The views of a scene show one set of named points, each view turned or mirrored, shifted and resized as a whole, with a little noise and some points left out.

Scene 1
View 1
K_7: 4 20 -24 -12 10 3 13 -6 21 -9 -8 -9 1 20 20 13 -1 17 9 -7
K_613: 1 19 -19 -2 10 -7 33 0 17 -15 -13 -18 -13 2 10 17 8 7 18 -15
K_799: 6 12 -36 5 6 -17 3 20 27 -6 -15 -29 -14 -19 2 11 17 8 6 -5
K_55: 1 15 -26 -3 7 -13 22 -1 30 -9 -14 -22 -18 -11 -8 27 11 1 31 -11
K_656: -11 12 -20 -12 11 -39 28 4 24 -8 -14 -16 -27 -13 -13 18 -6 -6 34 -1
K_353: -5 15 -22 -6 11 -27 32 13 14 -13 -18 -25 -22 -16 -2 10 3 -3 22 -11
K_325: 0 15 -26 -6 8 -12 7 -9 38 -5 -4 -5 -8 12 6 24 2 15 19 -1
K_321: 14 21 -38 -11 7 24 1 -1 27 -6 -15 -30 8 5 15 22 15 14 13 -19
K_119: 6 14 -21 12 5 -14 13 -12 42 -7 -3 0 -16 7 0 29 14 17 21 -2
K_963: -1 20 -15 -4 12 -10 26 -11 20 -12 -2 3 -6 28 24 12 -4 20 8 -5
K_446: 0 13 -35 5 13 -12 5 7 35 -11 -1 -11 0 21 31 7 8 22 -12 -3
K_624: 9 23 -12 -17 -4 -14 9 -2 3 1 -16 -2 -15 -11 -10 12 -7 11 28 3
K_215: 2 18 -25 -6 6 -16 2 7 16 -6 -4 -2 -1 17 26 -1 -4 23 -8 4
K_487: 17 24 -27 3 4 17 -1 -3 20 -8 -1 -2 11 30 39 6 11 36 -15 -7
K_696: 5 19 -23 4 9 -7 30 12 10 -16 -15 -24 -11 -3 16 5 13 10 5 -17
K_770: 6 17 -17 6 3 -28 10 11 13 -6 -7 1 -15 2 15 -2 3 21 -4 4
K_161: -7 17 -13 -4 11 -26 12 -17 33 -8 8 23 -5 45 28 11 -15 27 2 13
View 2
K_696: -18 -4 12 -4 40 -18 -16 23 -33 -19 -17 1 43 15 0 4 -13 -30 -12 5
K_799: -12 14 22 7 36 -20 -11 32 -28 -12 14 4 61 27 -21 13 15 -12 -3 1
K_613: -18 8 -2 -8 37 -9 -18 22 -29 -17 -21 0 39 -4 -1 4 -7 -29 -12 -14
K_963: -24 8 7 -1 15 -15 -36 17 -6 -2 -20 16 11 -20 4 4 -29 -4 -17 -21
K_624: 2 15 11 9 25 25 -1 45 -8 -29 -4 11 23 -4 9 -1 17 -27 -24 -32
K_321: 4 15 12 -1 37 -35 -13 16 10 7 -10 -14 53 -22 -9 -7 15 -23 -14 22
K_353: -13 10 1 3 44 -1 -12 31 -51 -33 -9 16 45 20 -9 12 9 -41 -11 -30
K_325: -13 28 3 3 16 -11 -25 24 -6 0 1 9 33 -19 -13 9 5 -2 -10 -29
K_656: -10 26 -8 6 36 10 -15 35 -51 -34 -3 24 40 7 -15 17 20 -33 -10 -59
K_161: -28 18 14 10 -11 -13 -50 17 6 6 -6 35 -9 -26 0 12 -36 23 -17 -42
K_446: -23 9 26 9 14 -44 -38 13 -8 8 3 18 31 4 -16 12 -19 8 -7 2
K_119: -27 30 0 -13 16 2 -19 30 -13 0 2 -8 44 -15 -15 14 0 11 -1 -29
K_770: -22 1 32 11 14 -1 -21 37 -17 -17 5 22 21 24 1 12 -18 2 -13 -12
K_215: -13 3 33 19 10 -23 -29 24 1 -5 2 28 13 7 0 5 -17 0 -18 -2
K_7: -9 11 12 3 22 -24 -27 17 2 -1 -14 11 22 -20 0 -1 -9 -15 -19 -6
View 3
K_963: -2 -3 -25 3 10 11 9 -8 29 8 -18 -11 -16 9 5 -17 52 -4 8 22
K_353: 4 -3 -34 33 10 25 -13 29 7 2 -21 10 -22 29 -7 14 28 -12 -22 -6
K_325: 7 4 -34 4 20 5 -13 -5 29 2 -41 -4 -2 1 1 3 35 -9 -6 18
K_7: 1 -12 -30 -5 7 6 0 -10 11 6 -28 -11 -15 4 4 -13 39 -2 -8 26
K_624: 10 -10 -6 14 24 2 -20 6 0 13 -36 17 2 25 0 -5 29 -15 -7 -9
K_799: 3 -3 -54 15 8 19 -10 2 1 -17 -27 20 -8 5 -10 11 8 -11 -35 -4
K_770: 2 -2 -28 13 10 17 10 -16 20 -12 -8 18 -10 7 -2 -16 31 -12 -5 -13
K_487: -10 -18 -43 -28 0 -1 21 -37 11 -8 -16 -3 -6 -12 4 -33 33 4 -3 34
K_696: -10 -12 -44 12 -1 22 8 14 0 -3 -9 11 -21 21 -6 -2 28 -4 -18 14
K_613: -7 -6 -37 13 8 17 -1 21 8 8 -21 2 -14 25 -4 3 35 -4 -11 22
K_215: 7 -9 -27 1 4 12 8 -29 17 -9 -15 0 -19 -5 3 -23 35 -7 -8 1
K_161: 9 10 -15 2 18 7 9 -33 57 2 -22 -20 -13 -9 11 -24 62 -9 22 11
K_656: 14 7 -25 40 20 22 -24 25 19 5 -33 6 -17 24 -5 21 31 -17 -18 -14
K_119: -4 13 -45 4 26 8 -7 4 37 -3 -37 9 14 8 -5 6 32 -9 1 20
K_446: 1 -3 -52 -2 0 17 12 -26 28 -16 -16 -8 -21 -14 0 -12 33 -4 -14 18
K_321: -4 -22 -51 -17 4 -1 -9 -3 -12 2 -41 -4 -6 2 -3 -2 17 2 -27 42
K_55: 0 3 -42 18 19 14 -20 26 12 4 -38 8 -2 21 -7 19 24 -9 -19 13
View 4
K_613: -1 -27 -6 -9 -1 10 20 19 47 -5 -5 -15 19 -11 50 32 6 -13 11 -5
K_487: 11 -26 -17 -6 -15 3 -8 43 -17 -11 -22 33 4 27 9 11 3 -1 2 62
K_799: -13 -36 1 24 -18 32 15 6 21 -16 36 -13 41 6 34 -5 6 -21 -1 -19
K_161: 11 -27 -44 1 13 -11 43 2 19 44 -11 58 -15 -26 20 4 8 15 15 62
K_353: -11 -28 9 -1 4 14 32 -1 55 4 25 -19 37 -21 54 19 15 -17 6 -37
K_321: 7 -13 3 -5 -22 41 -17 40 28 -32 -1 -14 8 18 18 15 -23 -1 7 20
K_963: 7 -24 -23 -12 8 -5 26 17 29 17 -17 25 0 -16 34 25 9 2 12 35
K_215: 1 -28 -8 2 1 -1 20 10 3 16 8 35 20 0 17 -2 18 -1 1 27
K_325: 5 -23 -28 14 -7 26 23 4 41 15 8 5 1 -11 29 3 -14 -2 15 24
K_446: -3 -36 -20 14 -10 12 22 27 -3 -19 6 42 8 -5 23 7 10 3 -2 29
K_656: -9 -24 -4 8 9 21 46 -19 74 28 33 -19 26 -36 52 8 4 -10 14 -33
K_55: -3 -27 -12 12 -8 34 22 2 61 0 19 -33 21 -13 50 15 -12 -18 15 -16
View 5
K_963: -3 21 -1 10 9 19 3 -8 32 28 -48 14 -24 6 10 11 20 13 13 42
K_215: 12 12 17 0 38 16 12 -6 35 26 -43 0 -27 9 4 9 3 -3 18 31
K_321: -5 39 24 -15 11 35 0 -6 25 33 4 37 -31 -8 15 -9 -17 -2 30 27
K_487: 13 22 1 -19 34 34 4 18 18 23 -38 14 -46 -6 -2 7 -11 13 38 43
K_770: 19 -1 28 3 30 4 8 -14 44 27 -42 1 -32 16 1 4 13 8 7 16
K_7: -4 28 7 0 15 25 2 -10 29 31 -31 20 -25 1 14 4 4 0 21 36
K_624: -1 12 37 -8 -1 3 -5 -45 36 42 -44 27 -30 12 23 3 12 -18 1 3
K_696: -2 17 21 7 27 19 -4 -23 54 29 -3 17 -30 16 9 -17 12 21 20 19
K_656: -7 16 45 30 -11 -5 10 -44 52 38 -18 22 0 19 21 2 27 -6 -17 5
K_119: 11 16 32 6 -22 7 9 0 23 31 -25 31 -22 -2 2 12 11 16 -5 19
K_353: -7 15 39 21 7 3 1 -42 60 35 -6 20 -13 21 19 -12 23 7 -3 5
K_161: 9 16 -3 17 9 13 21 9 19 24 -79 1 -15 1 4 34 20 1 3 51
K_799: 13 12 55 3 20 7 12 -16 47 30 8 19 -21 9 5 -11 -5 3 6 2
K_55: -5 24 41 13 -15 8 3 -27 40 37 -1 36 -13 7 16 -6 12 6 -4 8
K_325: 3 24 28 9 -7 13 14 -5 23 33 -30 25 -14 -2 10 14 5 -3 2 26

In a view up to two points have been moved. Name them for each view, in the order of its rows, or write -.
view 1 => -
view 2 => K_799
view 3 => K_656
view 4 => K_215
view 5 => K_696
